A landscape with many valleys, sampled at points; each row gives a point and its height.
From any point a ball rolls to the lowest of the 4 points nearest to it. It stops when none of these is lower. Distance is the straight distance between rows; heights are no part of it.
j219: [ 24   5 -26  -6 -13  -4  25 -19 -18  21 -15  -9 -12  18 -22  -2  -1  -2
 -25 -23]  h=518
j543: [ 35 -15  -5 -15   1  22 -11  14   3  23  10  -4 -28  14 -27  -8  -5   4
 -23  -8]  h=451
j115: [-31  19   2 -15   0   5  22 -11  -1 -31   5  12  46 -29   6  -4   1  -1
  25  17]  h=441
j95: [-37  20  -1   6   1 -26 -13 -12  -4  -5 -12 -13  29  -2  -2  24  11 -10
   1   2]  h=514
j305: [-23  20 -12   7 -18 -37 -30   0 -19  27 -21 -24  -1  11 -14  40   3 -14
 -30 -12]  h=445
j819: [ 11   3  -2  11  -4   4   9  -1 -10  -2  13 -13   3   1 -30 -11  -3   8
   7   3]  h=430
j887: [-17  10  18  10  16   4  14  -1  -7 -36  13   5  16 -29   2 -12   7  11
   8  15]  h=422
j523: [ 12  18 -29   1 -12  -2  17 -30  -9  10  -3   3  46   3  -8  -3 -14 -25
  24 -19]  h=284
j177: [ 62   1 -10  -1  -5 -14  30   0 -29  16 -17 -18 -46   3 -11 -18 -14 -23
  15   1]  h=500
j942: [  1  17 -27   0 -13 -11  18 -23 -14   8   3 -11  17  10 -36   1   5  -6
   1  -6]  h=323
j121: [-25  29 -20   1 -13 -29  -4 -15  -9  26 -21  -6  28   8 -14  34   5 -19
 -26 -21]  h=399
j40: [  5  -8  18  17  16   6  17  18  -3 -13  15  -8  -9 -28 -13 -22  11  15
  25  18]  h=318
j389: [-40   8  28 -32  11   8  35   0   3 -46 -14  27  27 -36  43   4 -15  -7
  14  33]  h=763
j577: [  3 -11  23  -8   7   8 -39  -7  44  13  19   6 -16  19   8   5  -4  11
  -9   0]  h=670
j618: [-48  -1  42   1  -3 -13 -24  12  -8 -25 -20   0  -9  10  29  27  24   3
 -11  18]  h=110
j384: [-26   1  40  11  10   2 -22   3  16 -10   5  10   5  -2   5   4  27  20
 -14  13]  h=378
j507: [ 25 -14  15  23  19   4   4  31  -2   1  14 -10 -24 -34  -6 -23  12   3
  39  13]  h=205
j404: [-33 -17  60  14  -1 -11 -16  10  18  -9  -9  46 -24  19  65   2  -3   8
 -11  20]  h=603
j69: [-20   0  18  -3  18   2  24  -1  -3 -35   7  13  23 -38   2  -5   4   1
  30  27]  h=591
j77: [ 31 -16  16  24  17   5   2  41   2   4  21  -8 -26 -26  -3 -30   5  12
  17  12]  h=188
j545: [-44  -5  60   7  -8 -16  -3  18  -2 -44 -21  21 -23  15  61  28  -4  -5
 -11  23]  h=612
j766: [-48   6   3   4  -8 -40 -52  20  -2  -1 -11 -17 -18  12   0  29   5   4
 -25  -1]  h=542
j340: [ 17  -4 -19  -8 -10   6   7  -3 -11  23  -3  -8 -15  30 -24  -7  13   8
 -38 -10]  h=374
j316: [-22  20  -3 -11   0  -5  16 -22  -3 -21   3  11  38 -13  -4   2   7  -2
  14   8]  h=341
j42: [-29 -10  36  10  22  10  10  -4   4 -37  -6  12  -8 -17  23 -14   9  18
   4  17]  h=362
j492: [-13  -7   9   4  -2  -2 -36   4  22  11   0  -7  -7  22  -2  16  25  12
 -31  -1]  h=409
j367: [-14  -8  25   8   1   7 -13   5  19 -23  10   2  -7 -10   3  -2  22  19
  -2  12]  h=471
j537: [ 27   7   6  26  17   1  22   9 -23  -1  12 -13 -12 -35 -18 -21   5  -8
  42  11]  h=301
j731: [ -1 -21  24   3   5  13 -32   5  56  13  19  18 -13   6  34   5 -11  26
  13  -8]  h=840
j220: [ 42  19 -35   1 -25  -6  43 -22 -27   6 -31 -22 -21  14  -8 -10 -42 -24
  35 -23]  h=369
j628: [-45   4  -5 -24   8  10   8  -1  -6 -20  -6  23  56 -28  30   3  -8  -8
  13  11]  h=699
j959: [ 53 -20  -4  14  12  16   0  29   8  20  13 -15 -32  -8  -8  -6  -5   6
  14   2]  h=207
j246: [ 10  -4  17  11   9  10  -9   7   6  -2  15  -2  -8  -3 -12  -6  14  25
   9   5]  h=452
j284: [ -1  11  -5   9   3  -1  22  -3 -17  -9  11  -2  16 -26 -19  -8   0  -1
  27   8]  h=390
j265: [ -1  23 -34  -6 -17 -11  11 -31 -11  22 -22   3  35   8 -13   7 -12 -26
 -13 -30]  h=298
j662: [-27 -18  38  12  12   4 -36  -2  33   1  12  14 -11  22  23   2  10   9
  -8   8]  h=504
j750: [ 44 -24 -47 -46 -15  13  14  -1 -22  14 -10  12 -42  30  -1 -16  -6   4
 -38 -22]  h=233
j387: [ 48 -23 -14 -10   9  23   1  30  15  24  23  -7 -26  -3 -10 -14 -15   3
   1  10]  h=319
j517: [ 24  -5 -13 -15  -9  15 -19  -6   7  20  13   0 -22  32  -7   6   9   4
 -45 -10]  h=460
j642: [ 21 -12 -30 -22 -20   4   4 -19  -5  19  -8  -6 -32  33 -23 -13  -3  -3
 -43 -17]  h=125
j240: [ 45 -19   9  13  21  10  -8  31  15   9  12 -12 -29 -26  -8 -18   7   9
  20   9]  h=68
j960: [ 17 -24  24  19  23  19  -3  25  27  -9  18  -1 -22 -20  16 -26  15  27
  24   7]  h=385
j824: [ 26  23 -29   6 -11  -3  28 -13 -24   3   8 -13  16  -3 -30  -6  -5 -13
  23 -13]  h=346
j873: [ -8   5 -17  -2  -1  11  10 -21   0  -9  -5  10  61 -11   1  -2 -10 -22
  27  -6]  h=342
j730: [ 28  -6 -12  -5  -5   7  -4  -2   0  15  14  -4 -13  16 -29  -8  16   5
 -25  -9]  h=118
j746: [-10  12 -24   2  -3   1  14 -26 -11  -3   9   0  36  -2 -17  -3  -3  -9
  12  -8]  h=303
j408: [ 42   3 -18   6  -8  -1  25  -2 -22   8  -6  -9 -16  11 -29 -21  -5  -4
  -3   0]  h=408
j183: [  4  11 -28   4 -14  -3  -7 -27   1  34 -20  19  79   6   5  -6 -30 -28
   7 -29]  h=309
j245: [ -6 -16  22   5   2  22 -28   3  20   4   5   4  -4   9   9  -3  16  26
  -2   8]  h=609
j882: [ 56 -10  -8   3  16  14   0  29   3  23  19 -14 -34  -7 -15 -20   2   4
  12   2]  h=206
j946: [ -7 -16  35   7  17  15 -19   8  31 -16  15  11 -14  -8  23 -12   7  30
   0   2]  h=627
j419: [ 16  17 -40  -8 -32  -7  38 -31 -25  10 -22   1  13   8  -8  -4 -37 -25
  12 -35]  h=199
j623: [-38  -8  34   6  -3  -9 -49  14  13  -9  -5   8 -13  23  36  21  10  13
 -11  13]  h=320
j291: [-51  16 -10   0  -7 -34 -26   6 -14   0 -20 -14  32   0  12  35   5 -10
  -2  -6]  h=533
j431: [ 38  -9 -16 -18   7  23 -12   5  30  22  13   1 -29  23  -9  -4 -11  13
 -31  -1]  h=646
j44: [-29  24 -18  -3  -8 -32 -12   2 -11  32 -16  -7  39  -4   8  24  -6 -30
  -9 -15]  h=463
j870: [ 29   5 -21   2 -13  -8  34 -16 -24   2   1 -12  -5  10 -33 -15  -7 -12
   5  -4]  h=360
j650: [ 43  -4 -43 -27 -23   4  32 -13 -28   7 -15   9 -42  30 -10 -20 -11  -8
 -26 -19]  h=570
j657: [-54  11  28   8  -2 -24 -28  16 -15 -29 -19  -1   2   9  20  36   9  -5
   0  15]  h=297
j155: [-43  17  19   1  11   4  -1 -10  -1 -38  -2  -2   4 -14  -4  10  21  10
   4  24]  h=324
j846: [-12   1  10  19  10   4   2   0  -2 -21  16 -11   8  -7 -16 -10  20  15
   9  10]  h=487
j510: [  4  10 -34  -2 -24  -5  17 -29  -6  26 -13  11  54   9   1  10 -22 -19
   7 -31]  h=281
j839: [ 18  -5   7  -9   9  16 -27   2  32  19  16   0 -10  13  -8   0  11  14
 -16 -11]  h=779
j805: [-28  16   3  12  -4 -12  -6  -9  -8  -5   2  -8  19  -2 -15  11  32   2
 -10  -3]  h=528
j546: [-20   0  19  12  14   7  21  13  -1 -31   3   6  -1 -39   3  -6   6   5
  22  19]  h=478
j634: [ 47 -27  -4   4  21  11 -20  37  32  16  21  -2 -46 -34  12 -15 -17  11
  19   2]  h=200
j279: [ 42   4 -35 -17 -17 -15  45 -34 -46  -2 -36 -17 -36  23  12 -24 -43 -33
  21 -25]  h=600
j571: [-38  -1  32   2   9  -9 -21   8   7 -19   7  -4   0  20   8  12  26   7
  -9  11]  h=234
j734: [ 55 -15 -25 -18  -6  25  16  16 -16  22   1   2 -41  17 -13 -17  -9   4
 -17  -1]  h=569
j185: [ 19  10 -35  -2 -29   4  28 -27 -16   6 -17   5  31  12 -12  -1 -35 -19
  14 -29]  h=255
j836: [ -5   4 -16  -3  -8  -5 -12 -13   5  25 -11  -7  -7  29 -19  10   8   3
 -51  -2]  h=185
j678: [ 14  13  -9  19  11 -11  21  -7 -25  -9   5 -13  11 -26 -20 -16   6 -19
  37   8]  h=353
j500: [-30   9 -16   3 -13  -2 -10 -16   5  23 -12  13  70   1   5  18 -12 -38
   4 -18]  h=356
j672: [-16  24 -16   7 -10 -24   0 -16  -6  15 -12  -9  14  12 -16  25   6 -18
 -32 -12]  h=358
j397: [ 57 -13 -34 -33  -4  21   0  21   7  27   4   4 -38  18 -10 -10 -19   6
 -29  -4]  h=606
j820: [ 31 -11   5  18  16  16  -3  22  -3   0  19  -2 -24 -13 -19 -32  13   9
   9  12]  h=302
j2: [-39  23 -23  -9  -3 -25 -12  -9 -12  17  -7  -2  51  -3  13  36  -5 -19
   6  -9]  h=493
j948: [ 30  12 -31  -2 -28   0  36 -23 -24   7  -4   1   0  13 -22 -10 -17 -13
   5 -28]  h=314
j892: [ 47 -10 -33 -24 -27  -5  35 -16 -51   5 -31  -7 -49  23   1 -25 -18 -14
 -10 -20]  h=677
j493: [ 20 -21  10  13  29  16 -24  25  36   4  25   5 -24 -16  10 -16 -19  28
  24  -1]  h=391
j133: [-54   2  27 -22   8   4  17  -1   4 -50 -12   8  30 -24  27  20  -1  -3
   9  26]  h=589
j864: [-46   5   8 -26   8   5  15 -11 -10 -41  -2  20  47 -24  26  12   0 -14
  24  25]  h=651
j816: [-60   5  15 -12   5 -24  -6   2  -1 -29 -12  -1  30 -17  26  28   8  -9
   4  17]  h=433
j646: [ 49  -8   8  18  10  -6  20  30 -13  17  -1 -22 -28 -30 -14 -23   0 -18
  27  11]  h=363
j259: [-27 -20  53   6  14   6 -20  11  31 -12   3  26  -7  12  45   3   5  27
  -4  22]  h=619
j465: [-17  25 -13   5 -12 -23 -17  -7 -14  20 -17 -10  -3  27 -11  22  19  -3
 -45 -22]  h=352
j210: [-34 -20  55   2   8   5 -10   6   9 -27 -16  19 -17  -5  50  -6  11   7
 -14  26]  h=405
j254: [-52  21 -11  -5   2 -17  -2  -3  -2  -4  -9   5  50 -13  11  25   5 -14
  12   3]  h=494
j619: [ -1  -6  -3  -5 -10   0 -35  -5  13  22   7  -8 -10  27  -7  13   7   1
 -45  -6]  h=332
j566: [ 16 -24  -1   8  10   8 -19  11  47   0  24   4 -20 -13  10  -7 -20  27
  17 -10]  h=557
j851: [-15  16 -22  -9 -15 -15  15 -18  -2   6  -2  -9  41  11 -17  23   0 -10
 -10 -14]  h=322
j464: [ 14 -19  18   9  16  27 -17  10  26   2  20   0 -17  -1   1  -5   5  26
  -2   5]  h=623
j673: [  7  -9  15  20  11   8   1  26   1 -13  18  -2  -8 -20 -10 -16  10  13
  12   7]  h=333
j170: [-49  -2  46  -2   6   8   5  -1  -2 -38  -8  13  -2  -6  28  12  15  11
  -8  21]  h=149
j321: [ 27 -15 -12 -11   3  23 -27   0  51  13  41   8 -26   4   1  14 -29  24
   7 -11]  h=743

Call two points neighbours if one is among the 4 nearest of the other. Go from one point of each pair to the other, from neighbour to neighbour, staying as low as possible. Name the highest point that can't be avoided.
j836, j419 -> j672
j836, j642 -> j340
j240, j419 -> j678

Where does a ball stop that starts at each point below?
j577 -> j618
j864 -> j419
j245 -> j240
j942 -> j419
j500 -> j419
j321 -> j240
j284 -> j419
j546 -> j240
j254 -> j618
j464 -> j240
